Points on a hilly landscape, in no order, each with its height.
From any point a ball rolls to the lowest of the 4 points nearest to it. It stops when none of these is lower. Distance is the straight distance between rows; heights are no part of it.
Kese: [ 25 -10   8 -22 -21  -6   7 -19  -6   0  -3  15  -2  -6  -5  -7  17   3
  10   8  -2  13  -6  -4  29   4  -5]  h=1.07
Tesus: [  5   9   2  17 -13  19  -3   2  15  19  -4   1   4  -1  18 -10  -2 -11
 -10   4   7 -17   2  -8  -2  31   1]  h=3.42
kesi: [  5   2   8  15   3  12   3  10  -1  -1  -2  -1  -3  -9   6  -4   5  -3
 -15   4  12  -8   3  -7   0  17   1]  h=5.66
Kure: [ -3   3   5  -5   0  -4   4  -3 -17 -25   5   4 -16   1   9  -3   5   2
  -4  -3  -2   0  -7 -10  10   9   4]  h=2.35
gika: [ 14   3  18   7   5  10  12   2  -7  -2  -3   5  -3 -11   5  -5   9   3
   0   7   7   0  -7  -3   2  -6   1]  h=2.07
Lito: [ -6   5 -20 -12   1 -31 -12 -12 -17 -12  -4   8  11  -1 -13   4  -9  14
   9   2  -2  10  -3   3   9 -16 -10]  h=1.20
bidi: [  4   3  -3  18 -15   8  -8  17  13  20  -5 -12   6  -2   6  -8 -11  -8
 -10  -2 -10   2   4  15 -17  15  17]  h=2.76
gigan: [ 16  -2   0 -12   4 -20  -9  -5  -7   0 -10  18   8  -4 -13   7  -6  10
  12  14  12   5  -8   9   0 -25 -11]  h=1.47
Mosat: [-13  -3  -7   4  16  -5  11  -2   6  -7   1  -8   0 -12 -14   3  -8   6
   5  -3  -4   2   7  15 -16 -26   2]  h=0.66
vuko: [  8   8   2 -18 -11  -9   0 -25 -19 -11  -2  13  -9   1   7 -10  18   3
  18  -3  -5   1 -13 -14  21  10   0]  h=1.13
vor: [ -9   2   3  -6   2 -17   1   0 -18 -25   4   6 -19   7  15  -1   9   3
   6 -18   0  -6  -3 -12   6  10  11]  h=1.52
varat: [  2   0  -2  27 -10  12 -11  21  20  15  -5  -2  -1  -2  12  -9 -14  -7
 -17  -3  -4   0   7   6  -9  21   6]  h=4.10
lat: [ 21   7  -8  -6   9  -9   1   1 -14   8  -5  10  18  -5 -11   7 -13   2
  10  12   8  12  -7   7   0 -31  -4]  h=1.87
guk: [ 15  -1  18  12  -4  12   7   3  -7   3   1   3   0 -15   9  -5  11   3
  -9   8   6  -6 -10  -2  -2   4  -6]  h=3.47
Falut: [-30  -2 -16  13  -3  12   3   3  13   4   2  -6   0  10   2   7  -3   1
  -8 -21  -7 -14  13  -2  -7   4  -4]  h=1.80
Zizum: [  1   5  -9  -2   0 -19  -5  -1  -9 -24  -6   7  -7   2  -1  -6  -3   9
  14   2   1  15 -10  -3   8 -12  -1]  h=1.16
miba: [ -1  -4  -2  17 -13  14 -12  11  23  17   1 -11   7   5   5   4 -16  -8
 -12  -7 -17   3   0  17  -5  14  13]  h=1.49
niv: [ 15  -1  16   6   4  15   4  26   5   6  -3 -17   5  -3  -8  12  -7 -10
 -12  11   1  -1  -4   7 -19  -1   3]  h=2.08
pom: [-30  -1  -6  -2  23 -12   5 -10   0 -13   3  -8  -9  -2 -14  -5   0   7
   7 -10  -4   2  10   1  -2 -18   2]  h=0.79
ribar: [ 11  10 -14 -24 -11 -31 -11 -16 -24 -12 -17   7   1  12   2   8  25   7
  20 -10 -11  -2  -9  -9  10  11  -2]  h=1.70
nir: [ -1   7  14   3   6  -3   4  -1 -15 -16   9   7 -16  -7  20   1  10   6
   2  -6  -2  -8  -9 -17   9  14   0]  h=3.25
Bolo: [ -2   0 -16 -17  22 -22  -7  -6  -5  -5  -7  12  14  -1 -20  12  -8  10
   9  10   4   8  -4   1   9 -26 -11]  h=1.96
Mut: [-31   6 -10  -1   8  -3   2   2   4  -9   7   0  -5  15  18   4   2   7
 -13 -14   2 -13  13 -12   1  25   2]  h=1.95
Fek: [ -5   0   8  -1   5  -6   8   0  -6 -17   2  10 -15  -2   9  -5  -4   5
  -7 -10   4   9   2  -9  -7   3   5]  h=0.67
duti: [ -8   1  -5  12  -1   5  -4  12  10   4   1  -6   6 -13  -3   9  -3  -2
 -20  -5   2  -7   4   2  -9  14  -4]  h=4.01
fila: [-27   0  -3  -2  13 -11   6   5  -7 -13  13   3 -10   4  14   5   5   8
  -6  -9  -1  -7  -2 -14  -1  22   3]  h=2.34
pepu: [ 12  -3   6   0   0  -3   0  -8 -14  -8   1   6  -6   0   2  -5  -5   2
  16  12  -2  13  -6   0  -2 -18   0]  h=1.82
famig: [-31   1 -11   6  19   2  10   0  12 -17  10 -10  -3  -1 -10  -3   0   8
 -10 -19   2 -10  10   7 -16  -8   0]  h=1.14
Ren: [-35   0  -4  -9  17  -7  10  -7  -6 -11  12   1 -13  11   4   0   7   4
  -6 -19  -3 -17  16 -10  -3   2  -5]  h=0.52
zem: [ 20  -5   8  -4  -5  -3   5   0  -8   6  -8  17   4 -11  -1  -2 -15   4
  11  14  10  13  -6   9  -4 -27   4]  h=1.08
Palim: [  7   2   8   6   7   8  17  10  -2  -4   5  -3  -3  -9  -2   5 -10   3
  -1   5   1   9  -2   6  -3 -14   3]  h=1.46
pevat: [ 27   2  -2 -21  -3  -6 -16 -15 -14  -3  -8  14  10  -5 -16  -5   7   9
  16  15   8   9 -14  -8  12  -9 -10]  h=2.19
rokas: [-39  -3 -16   6  19   1   0   0   2  -6  10 -13  -3   7  -6   4   3   2
   2 -23   6 -22  17  -9 -22  -4  -6]  h=1.48
finug: [  9  -4   5   6  -9  15 -10  21  15  17   3 -23  14   8 -11  16 -10 -13
 -14   7  -6   4   1  20  -9  -1   1]  h=1.31
Pesu: [ 22   8   6  15 -23  18   3   0  15  25  -2  -5   5  -5  12 -14  -2 -12
  -5   9   3  -4   4   4  -8  41  12]  h=4.19
til: [-38   5 -22   1   1   5   0  -7  16  10   4   4 -17  20  22  -2   0  -2
  11 -23   4 -12  27 -10  -1  31  11]  h=1.36
Gise: [ 11   3  19  19  -8  22   5   3   3  10   0  -6   3 -18   6  -4   5  -5
 -10   9   3 -14  -3   1  -8  18   0]  h=2.84
led: [ -6  -1 -10  16  -4  13  -4   7  12  -1   5   2   0   5  18   4  -9  -5
 -16  -7   4  -8   3   1  -2  24  12]  h=3.41
Vubi: [-18 -12 -11  17   0  15  -8   6  17   9   0 -19   5  14 -13   6  -2 -10
   0 -25  -5 -16   3   8 -20 -13  -4]  h=1.64
Tib: [ 23 -14  10 -20 -14   4   4 -14  -7   8   2  15   6  -6  -6  -5   8   5
   8  16  -1  11 -12  -4  24  -3  -8]  h=2.09
kib: [ 32 -10  23  -6  -6   6  15 -10  -5  20  -1   5   8  -8 -10  -4  -4  -3
  11  13   6   6  -7  -5   9 -20  -8]  h=0.60
fozo: [ -4  11 -21 -23  -1 -34 -21  -5 -27 -23 -10  11   4  11   6   9   7   0
  15  -6 -12   3  -1 -11   8  -1  -4]  h=1.29
dovak: [ 17  -4  25 -15 -15   6  20  -8   3   7  -2   3  -9  -9   5 -11  14   3
   4  12  -1   6 -13  -3  28  16   2]  h=3.60
dad: [ 21   6   4  13 -23  26  -9  -7   7  23  -7  -6   5 -21  10 -15   6 -10
  -7   8  -2 -11   7   1   6  30   2]  h=4.34
kamun: [ 18  -7  11  -8   5   9   7   3  -6   7  -4  11   4  -6  -8  -1  -5 -15
  14  13   6  12  -8   8  -1 -20   5]  h=1.00
dun: [ 15  -2  16  -9 -10   4  14 -13 -11  -7   3  10 -11 -11  12 -12  15   5
   1   9  -3  -3  -6  -3  24   5   0]  h=3.18
musod: [ 23 -11  19 -24 -18  -2   8 -15   4  10   1  12  -2  -7  -2 -14  11   1
   9  16  -4  15 -18  -8  28   9  -6]  h=3.03
nak: [ 17   2  -8 -22  -2 -21 -17 -14 -18  -7  -5  14   8   1  -5   3   5  10
  10   6  10   7  -8  -6  12 -18  -5]  h=1.76
vefit: [-17   3  -1   0  11 -15   7   9  -9 -21  11   9 -18  16  16  -1  11   8
  -3  -8  -2  -3  -1  -9   9  17   8]  h=1.84
Tad: [ 14   0   5  27 -14  19  -5  11  12  18  -2  -4   7   0  12 -14 -10 -11
 -13  -4   1  -3   0  10  -9  22  12]  h=2.85
lusaz: [-38   1 -18   6  -4  13  -3  -9  22  13  11  -6 -14  22  13  -8   0  -9
   3 -30   3 -24  16 -13   1  26  10]  h=1.28
fupos: [ 24  -1  -1  -9   6 -13  -8 -12 -17   4  -1  15  10  -2 -11   9  -4   6
  12  15   7   9  -9   4   5 -18  -9]  h=1.83
ril: [ 13  12   9  13  -6  15   6  -9   1  14   5   3   3 -12   7 -11  13  -4
 -19  12   7 -15  -6  -8   4  22   1]  h=3.61
teru: [ 12  -1  -8  -7   8  -6   4  -5  -6  -1  -6   4   9   0 -12   6 -17   6
   7   5   2  16   6  13  -5 -26  -3]  h=1.92
Tivek: [ 15   0  25  11   1  11  17  15   5   8  -3  -5   2 -15  -4   6  -5  -7
  -7  15   8  11  -5  10 -10  -5   5]  h=1.78
vesit: [-11  12 -14 -23   0 -38  -7  -7 -15 -22  -9  14  -8  23   4   1   1  -2
  25 -17  -9  13  -2 -11   3  10  -5]  h=1.50
vunup: [-22  -9  -5   1  12  -4  10  -6   9 -15  -1 -12  -1  -4 -15  -4  -5  11
   8 -14   2   0  10   0 -16 -22  -2]  h=0.72
vavem: [  8   4  10  10  -6  12   5   8  -6   1   3  -2   6 -13   6   1  -7   7
 -13   9   6  -7  -5  -5  -8  12   7]  h=4.74
pak: [ 26 -14   8 -13 -11   0   4 -19   1  17  -5  14  16  -1 -11  -1   2   3
  13  24   3  22  -8  -3  19 -10 -10]  h=2.88
sato: [-25   3 -25  15   0  21 -18   2  15  15   2 -15  -7  24   3   5   2  -6
  -1 -27  -3 -23  15  -5 -23  -4  -3]  h=2.28
rap: [-36   8 -21  10  -4   3   2   1  13   6   5  -4  -5  13  19  -4  -5  -8
  -7 -16   5 -16  19  -5  -2  22   9]  h=0.88
tabo: [ -5   2  -8 -17  -5 -26  -7  -4 -17 -22  -3   9  -7  15   6  -1   6   1
  15 -16  -3   4  -2 -15   4   3   0]  h=0.83
Tofur: [-13   3  -8  13   2   7   4  13  20   5   4 -11   1   2   0   1  -9   1
 -14 -10  -1   0   8   6 -12   2  -4]  h=1.90
Suro: [-22  -1 -22  -5  21 -29 -11 -19  -7 -13   5   1  13   5 -24   3 -13   9
  13  -4  -1   1   7   7   4 -29  -8]  h=1.11
Mugeg: [-30  -1  -6  -3  20  -5   1   0   8 -17   6  -2 -11   5   2  -2   8   8
  -6 -13   2  -8   3  -6  -3   9  -3]  h=1.77
vezo: [  9   1  13  -5  -5   2   5 -16 -17 -15   1   8 -18 -11  13  -6  11   8
   2   2   5  -2  -6 -12  17   5   6]  h=3.17
dud: [ 28  -6  25  -1  -1  15  14  -4  -3   9   0   4  -7 -18  -7  -1   3   1
  10  17   6   4  -3   3   4  -6   4]  h=0.77
mide: [-16  -1 -11 -10   8 -13   9  -9  -5 -21   4  -3 -10   8   3  -3 -11   8
   4 -11  -1   9   4  -9   5 -13   3]  h=1.62
lak: [ -5   8   0   9   1   5   3   5  -8 -13   0   2  -5  -6  22  -2   6  -3
 -19   0   5 -16   5 -13  -1  21   6]  h=4.03
sog: [ 36  -9  14 -18  -7   1   8 -14  -8  19  -8  15  19   0 -13   5  -3  -4
  12  21  11   4  -8   1  15 -15 -14]  h=1.03
simoz: [ 19   0  28   3   1  18   5  25  10  17  -2 -18  15  -5  -7  10  -5 -11
 -10  20  -3   1  -3  17 -12  -6   7]  h=2.24
Kogek: [ 12   4  15  -2 -11  20   5  -8  -3  13   2   1  -5 -24  10 -14  13  -2
 -16  21   1  -5  -9  -7  15  30  -5]  h=4.02
filop: [-12 -10  -3   2  15  -4  14   2   0 -19   1  -3  -9   0  -5  -2  -6  11
   3   0   2   9   3   1  -9 -11   1]  h=0.76
vav: [  9   2   3  -1   5 -14  -4  -9 -16 -19  -3  12 -13  -6   8  -6  11  10
   7  -2  -2   2  -6  -9   4  -8   5]  h=1.54
Sudot: [ 10  -5  14  -7   4   4  15  -4  -8   3   5   6 -17 -13   2  -8  12   3
   5   7   7   0 -13  -6  17  -3   2]  h=2.87
motub: [ -4  -2 -15  -6   8 -18   5  -8 -13 -12   2   3   5   2  -4  -8 -14  11
  11   0   0  12   2   7   4 -23  -1]  h=0.71
rezup: [-28  -1 -23  11  -3  15 -10   1  14   9  -2  -9  -8  15   6   2   3  -5
   3 -38  -5 -29  13   0 -14   0  -1]  h=2.32
Sebom: [ -8  -2   8  19   3  13   1  18  14   4   0 -15  13   0  -1   9  -4   1
 -12  -1  -1  -4  -3  10 -11  -1   2]  h=1.34
gitun: [ -8  10 -14 -17  10 -31 -23 -12   1 -12  -7  12  10   5 -17  12 -11  22
  10   9  -6   9  -3   8   6 -29 -10]  h=1.43
Rav: [-16   4   1   5   6   5   0  10  -7 -10  10   6  -4  -4  12  -1   2   6
  -8  -3   6  -9  -5  -4  -1  15   4]  h=5.11
novug: [-26   3 -22  12  -8   6  -4   1  20  10   4   1  -8  10   9  -9  -7  -3
 -10 -17   0 -12   5   1  -2  22   7]  h=0.70
Ral: [ 21   4   6  20 -23   9 -13  17  11  21   6 -13   5   4   5   4 -13 -15
 -14   8 -12   5  -4   8  -5  25  14]  h=4.07
Besis: [-16   9   5  -7   8 -18   6  -4  -9 -17   1   4 -12   4  10  -6  -2  10
   5  -3   2   6  -5 -10  10  -4  12]  h=1.81
pibob: [ 25   2  31  11  -1  21   2  14   3  23  -2 -13   7 -22   1  -2  14 -16
 -16  12   4  -4  -4  -1   1   8  -7]  h=3.28
sivun: [ 11  -5  -2  -9  -1 -11  -4 -15 -20 -14   4  13  -4   2   3  -9   5   1
   9   2   2   6  -8  -6   5 -10   7]  h=1.60
zava: [-11   9 -25 -21   8 -39 -15  -4 -16 -16 -10   4   5   6  -6   6   8   4
  13  -4  -4   4  -6   2  15 -17 -14]  h=1.33
Kera: [-28  -3  -1 -13  17 -20  12   6 -23 -21  10   4 -19  22  15   1   3  12
   0 -21   2  -6   1  -8   5  23  -1]  h=2.11
fide: [ 19  -7   3 -15   0   1   5 -12 -10   6  -3  12   8  -8 -10  -6   2   1
  16  13   8  15  -5  -1  11 -16 -11]  h=1.93
pemar: [ 12   2 -10  -4   4 -22  -9  -8 -15 -11   0  12   7   4  -6  -5  -8   7
  14   9   6  13  -7   1   5 -25  -4]  h=0.89
rames: [ 17  -9  29 -10 -12  19  23  -4   3   9   6   7  -4 -18   0  -9  13   0
  -5  26   0   6 -11   3  24  12   3]  h=4.36
Pog: [ -1  -9  -6   4  -2  15 -10  11  22  12   3 -22  16   6  -9   7  -9  -8
 -15  -4 -16   1   5  14 -11  -1   3]  h=1.05
Fod: [ 23 -14  21 -14 -15   5  19 -13  -1  19   4   8  -5  -9  -2 -16   8   2
   7  20   2  13  -7  -2  29  -7  -1]  h=5.56
Vot: [ 24  -8  31  -7  -6  13  19  -9   3  21  -5  -5   4 -16  -9  -3  -3  -9
  11  21   3  10 -15   8   7 -13   0]  h=3.20
bovan: [-18  10 -22 -22   9 -39 -27 -14  -1 -12  -6   4   0   8 -27   8  -4  14
  15   7  -3  -1   1   4   3 -23 -11]  h=1.35
lor: [-33   2 -26   2   1  12   1  -7  21   8   6  -7 -13  21  16   1   0  -5
  -1 -23   8 -16  14  -9  -5  21   5]  h=1.10
fot: [ 0  1 14  8  3  3  0  4 -5 -3  1  1 -3 -6 18 -4  5  3 -9  1  5 -9  0 -8
 -7 12  0]  h=5.65
nobap: [ 14   3   7  20  -8  20  -7  11  15  15  -6  -5   4  -8   7   3  -1  -7
 -15   7   2  -4   1   2  -6  18   3]  h=0.50
Pur: [ 32   5  27  12  -9  26 -13  13  17  19  -2 -19  21  -1  -5   5  -8  -9
 -10  14  -1  -7   0  10  -5   3  10]  h=2.86
tud: [ 30  -4  23   3   1  16  16  11  -4  11  -8   1   8 -11 -13   5 -13 -12
   7  16   2   9   1  14  -4 -28   6]  h=1.30
pepoz: [-15  -5 -13  17  -3   7 -10  12  25  15   3 -17   6   5  -2  10 -10  -8
 -17 -12 -17   0   6  13  -6   9   3]  h=1.19
zaf: [-10  -2 -18   1  13  -6  13  -5   1 -22   1   7  -4  -7 -13  -4  -9  11
  11   1  -7  14   1   7  -7 -18   1]  h=0.64
novez: [-23   3 -24  -5  16 -19   2 -20   1 -12  -7   1  -2   3 -13 -10 -10   6
  19  -5  -3   6   5   8   1 -17  -6]  h=0.92
Luru: [ 23  -4  14  -3  -2   7   7   5  -4   4  -4   0  -4 -10  -3   2   1   1
   7  10   8   9  -2   4  -2 -14   2]  h=1.23
lilab: [-20  -8   1   7  15   7   3   3  13  -5   5 -11   2  -3 -11  11   4  -1
 -11 -13  -5   3   9  10 -21  -5   3]  h=0.82
minu: [-27   5 -10 -17  15 -17  13  -9 -12 -21   6  -2 -22  12  -4  -2   3   6
   8 -17  -3  -3   0  -7   2   4   2]  h=1.94
Nas: [ 22  -1   0 -31 -10  -2  -8 -24  -6   2  -6  14  10   2 -15  -1  17   9
  13  12   7  16 -10   0  22  -7 -11]  h=2.49
rizof: [-16   6 -19  11  -9   9  -2   3  13   3  -3   5  -6   5  27  -4  -6  -8
  -3  -9   6 -15  15  -9   0  31  10]  h=0.99
vaso: [ 31   2  15   9 -13  25 -18  15  12  25   4 -19  15  10   1   7 -15 -10
 -13  21 -11   1   2  19 -11   9  15]  h=3.32
kimo: [ 35  -6  12  11 -12  25 -14   7  10  28  -1 -13  17  -3   6  -3  -4 -17
 -14  14  -3  -5   7  10  -9  12   8]  h=2.83
poma: [ 16  -3  24  12  -5  19 -14  29  14  21   7 -19  18  -6 -11  10 -12 -13
 -16  16  -9  -3  -1  19  -9  -3   4]  h=2.02
mor: [ 19   2  -8   1   7 -13   3   4 -21  -4  -3  13   7  -4 -12  11 -14   3
  19   7   5  17  -3   3   3 -27  -4]  h=1.91
patoz: [-31   5 -13  -6  16  -6   6  -6   3 -17   3  -7  -8   3 -11  -2   5   3
  15 -15  -4  -4   6  -8  -4 -21  -3]  h=0.87
silan: [-21   2 -24  17   0   7 -17  16  16  12   9 -23  -2  23  -6  10  -6  -8
  -1 -31   1 -20   4  -2 -30 -13  -9]  h=2.58
Tozu: [ 17  -2   4  18 -12  15 -14  22  16  17  -1 -24  17   5  -8   5 -21 -16
  -8   2 -10   4   8  20  -8   7  11]  h=0.68
sike: [-20   2 -15 -12  10 -18   8  -8  -9 -24   6   7 -13  12   4  -6   0   3
  16  -9  -3  11  -6  -4   4  -8   3]  h=1.45
Naf: [ -2   5 -13  -9  -6 -13  -7  -6 -20 -27  -2  16  -6   4   0  -9   5  -1
  11   0  -4  17  -1 -13  15  -9   1]  h=1.26
zun: [ 13   4  16  -1  -4   8  12 -10  -6  -1   3   4 -20 -16   8 -12  20   6
  -3  10   3 -10  -9  -1  14  13  -1]  h=3.22
mil: [-20  -4  -1   0  16 -13   7   1 -10 -20   9   1  -8   1  10  -1   3   5
  -3  -4   1  -5   3  -5  -1   4   7]  h=2.50
vep: [ 17  -1  27  -3   1   6  15  -1  -5   8   2   4  -9 -18  -1  -4  15   7
  -3  14   9   3  -7  -9   6   8  -5]  h=3.09
Vobig: [-13  -3  -4  -3   8  -8   8   1   2 -13   1  -5  -4   1  -8  -5  -7   8
   5  -2   0  12   3  12  -5 -18  -2]  h=0.58
bopu: [ -3   4 -16 -11   2 -26 -13  -3 -20 -17 -10  11  -1  10  -7  -2  -1   9
  13  10   1  20  -3  -3   6 -17  -5]  h=1.06
mig: [-24  -9 -18   4  12   4 -12   4   9   2  14 -13  -5  14 -14  12  -3  -4
  -5 -32   6 -19  10  -5 -37 -26  -9]  h=3.40
muvis: [-14 -13  -4  11  12   9  -1   6  23   2   0 -16   9   6 -16  17  -6  -3
 -11  -6  -9  -2   9  11 -13  -6   1]  h=0.91
feg: [ 23  -2   5 -18   4 -14  -3  -6  -7  16  -6  13  16  -3 -22   8  -6  11
  12  20  15   3 -11   7   4 -35  -5]  h=0.96
rupav: [ -9  -7  -8  21  -2   9  -6   6  24  10  -1 -13   2   4   1  16  -5 -10
 -13 -10  -6  -7  11   8  -4   1  -3]  h=1.12
Gofo: [ 23  -1   3 -34 -21  -6  -5 -12 -14 -11 -10  14  -1   5  -6  -5  19   6
  15   8  -4   8  -8 -14  29  13  -2]  h=1.01
ner: [ 18   0  -3 -13  -8 -18  -5 -12 -21  -8   0  14   3   3   1  -6   5   5
  11   7   3   4  -4  -9   8 -14  -3]  h=1.39
loz: [ 27  -4  11  -9   9  -1   7  -8  -6  24 -10  11  11  -2 -15   3  -6  -7
   9  10  14   7 -12   4   6 -26  -4]  h=0.93
mono: [ 17   4 -12 -18 -15 -17  -7 -13 -22 -10  -3  10  -6  12   8  -7  10  -1
  19  -1  -8   5  -5 -13  19  -4  -6]  h=1.21
Vabo: [  8 -13   7  -3   9   6  15  16  -3   3  -3  -2   4  -5 -16   9 -13  -3
   5  11  -2  11   0  13 -12 -19   3]  h=1.51
Bozus: [  3  10  -3  22  -5  15  -5   8  -2   9   0   0  11  -5  10  -7  -1   3
 -20   0   8   0   8  -1 -10  21   0]  h=7.11
meb: [-18  -8 -16  20  -9  12 -10  -1  23  18   4 -17   0  10  -3   2  -4  -8
  -6 -20  -9 -10  12  12 -14   2  -2]  h=1.58
tuga: [-18  10 -20 -20   0 -40  -3  -5 -13 -19  -6   2 -14  13   5  -8   2   1
  18 -14  -7  11  -7 -17   8   5   0]  h=1.57
nel: [-16   1  -3  -4   2  -2   3   0  -8 -13   7   8  -8   3  23   3  12   1
 -13  -4   6 -11   0 -15   3  24   8]  h=2.89
nuzi: [ 27   7  13  20 -12  21   0   7  15  26   0 -10  11 -10   9  -3   6 -12
  -9  16   4  -5   2   3  -5  18  -3]  h=2.33
dis: [-36   1  -8   2  13   4   6  -1   8  -2   4  -7   0   6  -1   6   4   5
 -15 -20  -7 -17  19  -8  -5   6  -5]  h=1.79
fofi: [-19   8 -21 -24   7 -41 -17  -9 -15 -21  -8   3   4  11  -8  12   5   9
  15  -8  -2   9  -2  -7   7 -10 -13]  h=1.56
liguz: [-20  -3 -15  14  -6  12  -9   3  21   9   0 -10   5   9  -1   4  -4  -7
  -9 -15   0  -3  10  -3  -8  12   4]  h=1.38
Devis: [-33  -1  -9   9   5   8  -7   7  12   2   2  -5   5  10  -2   6   6   5
 -10 -17   3 -14  12  -3 -14   1  -8]  h=2.12
kago: [  6   0  -1  -8  -5 -17   3 -10 -19 -21   5  11 -15   7  10  -8   7   3
  13  -8  -5  -3 -15 -11   9   7   4]  h=1.22
zivu: [  6   0   5  11  -1  12   4  14   8   7  -5  -6   7  -2   1   2  -4  -2
 -19   7  -1   3   0  10 -10   4   1]  h=1.59
selu: [ 20  -5  31  -6   0  19   9   1  -1  18  -5  -1   2 -19   0  -7  16  -2
  -1  19   6  -2  -6   5   9  13  -8]  h=3.74
zeko: [-14  -6   1   6   6   3  12  10  11  -9   2 -11  -2  -6 -11   1  -4   2
  -7  -2 -11  -1   3   1 -10  -8   3]  h=0.84
Mukav: [  1   1  -3  21 -19  11 -10   6  13   9  -5   0  -3   2  22 -17   0 -10
  -8  -4   5   0   3   4 -16  29  13]  h=3.70
laviv: [  5  -2  -6 -19  -9 -23 -13 -15 -26 -13  -2  13  -8   5   7  -5  12  -2
  16  -6  -7   5  -8 -16  12   1   6]  h=1.02
Budir: [-18   6  -9 -17   0 -28   4  -8 -19 -26  -4  11 -18  24  17   7   8  -2
  20 -19  -8   2 -11 -12  11   8   5]  h=1.55
laner: [  5  -1  20   4  -2  14   2   0  -5   3   4   1  -2 -15  13  -3  16  -2
 -10   5   2 -14   0   0   7  19   3]  h=4.43
tid: [-10  -8   1   5  14  -1   7  12  13  -8  -3 -10   6 -11  -9  14 -10   4
  -3  -1  -5  12   6  11 -14 -16   5]  h=0.73
Gepa: [ -9  -6  -6   8   9  -3  14  -4   2  -7   0  -2  -1  -9  -8   5 -17  13
  11   5  -2  14   4   8  -4 -24   0]  h=0.65
sesip: [-16   2  -4 -15   8 -24  -2  -5 -25 -31   5  12 -22  16  14  -3   4   3
  16  -6  -4   6  -5 -14   0   1   4]  h=1.15
mus: [ 10   9  14  17  -5  17  -2   4   1   6  -8   4   2 -10  11  -2   0  -5
 -19   7  10  -5   3  -1  -3   5  -4]  h=3.85
Zunu: [ 22  -1   2 -33 -12  -8  -9 -22  -8   6  -8   9  13  -2 -18  -1  12   6
  10  14   5  14 -11  -2  21  -8 -16]  h=2.54
fumo: [-18   6 -15  15  -1   0   4   9   5  -6   4   7  -1   3  13   1   0   2
 -16  -9  -5 -10   3 -11  -8  19   7]  h=3.06
toz: [  9   5  -9  -7   8 -23  -6  -5 -12  -5  -3  13  12   3 -16  -2 -12  12
   4  11   2  15  -3   2   7 -25  -7]  h=1.17
patif: [ -1  -2 -11  16  -6  14  -6  15  20  17  -1 -14   9  -1  -4   5 -11  -8
 -17  -7  -3  -2   5  11 -12  10   0]  h=1.63
Kap: [-25  -7   3  10  11   3   2  -4  15  -4   8 -12  -2  -1 -10   9  -2  -1
  -5 -16  -2 -13   4   4 -19 -20  -1]  h=0.94
pum: [ 18   4  23  11  -6  22   8   1   7  23  -3  -4   0 -19   5  -7   9  -6
 -13  21   1  -9   1   0  11  15 -11]  h=2.90
Gegis: [ 21   3  31   7   5  17   7  19   7  17 -11  -7  14 -12  -2   8   2 -11
  -4  17   6  -2  -5   7  -4   1  -6]  h=2.52
Gaf: [  4   6 -19 -10  -6 -27 -13  -9 -18 -17  -6  14  -1   4   2  -1   6  -3
  14   3   2  10  -3  -9  10 -14  -4]  h=1.18
febu: [ 16   2  23   9   3  10   5  16   1   5   0  -6   7 -13   2   7  -1  -3
 -10   9   4   1   6   8 -11  -3   5]  h=2.10
bem: [ -5   0   3  10  -5   8  -8  14  19   5   0 -15  11   6  -7  13  -6  -7
 -10  -3 -12  -3   5  16 -12  -1  -2]  h=0.98
Zifer: [ 16   0   4  -4  -1  -6   2  -6 -16  -8  -4  14  -4  -7  -6  -7  -1  -6
  10   7   4  16  -6   1   3 -18  -1]  h=1.74
gup: [ 24  -7   6 -30 -23  -2   6 -13  -5   9  -1  15   2   4  -1  -9  20   6
  12  20  -2  17 -12  -8  35   4  -4]  h=0.78
vazik: [ -3  -3   5  11   2   8   2  12  12   2   3  -8   3 -11  -8   4  -4  -4
 -13   2   1   4  -6  13 -20  -5  -4]  h=1.09
deleg: [  3   0  14   1   5   0   5   2 -15 -11   3  12 -15 -16  16   1   8   0
  -9   4   7  -7  -6  -3   2  11   3]  h=4.32
gif: [-24   1  -2   9  10   0   2   4   7  -8   8   1  -6  -8   6  -5   3   7
 -19  -9  -4  -2   6  -3  -3  16  -5]  h=3.33
moti: [ 27   9  22  10 -15  23  -6  20  14  25   1 -12  10  -1  -1   5 -11  -8
 -10  15  -3  -8   2  11 -13  10   2]  h=3.46
bef: [-35   4 -18   2   9   5   2   1  11   1   6 -11  -4  13  12   3   8  -1
  -5 -19  -5 -18  24  -8  -5  17  -6]  h=1.44
liraf: [-11 -11 -14  18  -1   9 -19   3  20  18   7 -26   3  14 -14   8 -12 -14
  -2 -16 -12  -7   5  14  -6   0  -1]  h=1.61
vuket: [-28  -4 -22   6  10  12  -2  -1  21   9   5  -8   2  14  -1   6  -3  -7
  -4 -24  -1 -20  13   1 -17   1  -7]  h=2.06
Zar: [  8   2  10  11   5  15  -8  28  16   6  -5 -20  17   3 -13  15 -12 -14
 -18   8  -8   1  12  22  -7  -4   4]  h=1.53

Where does a ball stop that starts at each point below?
Bolo | Vobig
muvis | Vobig
fila | tabo
gitun | Vobig
Lito | Vobig

Call two points neighbours if one is among the 4 nearest of the other. Go from one point of each pair to the other, from neighbour to neighbour, staying as low as possible. Name the highest point that can't be avoided.
tabo and dud | gigan
Tozu and Vobig | finug
Vobig and novug | liguz
gup and bem | mono
tabo and gup | vuko
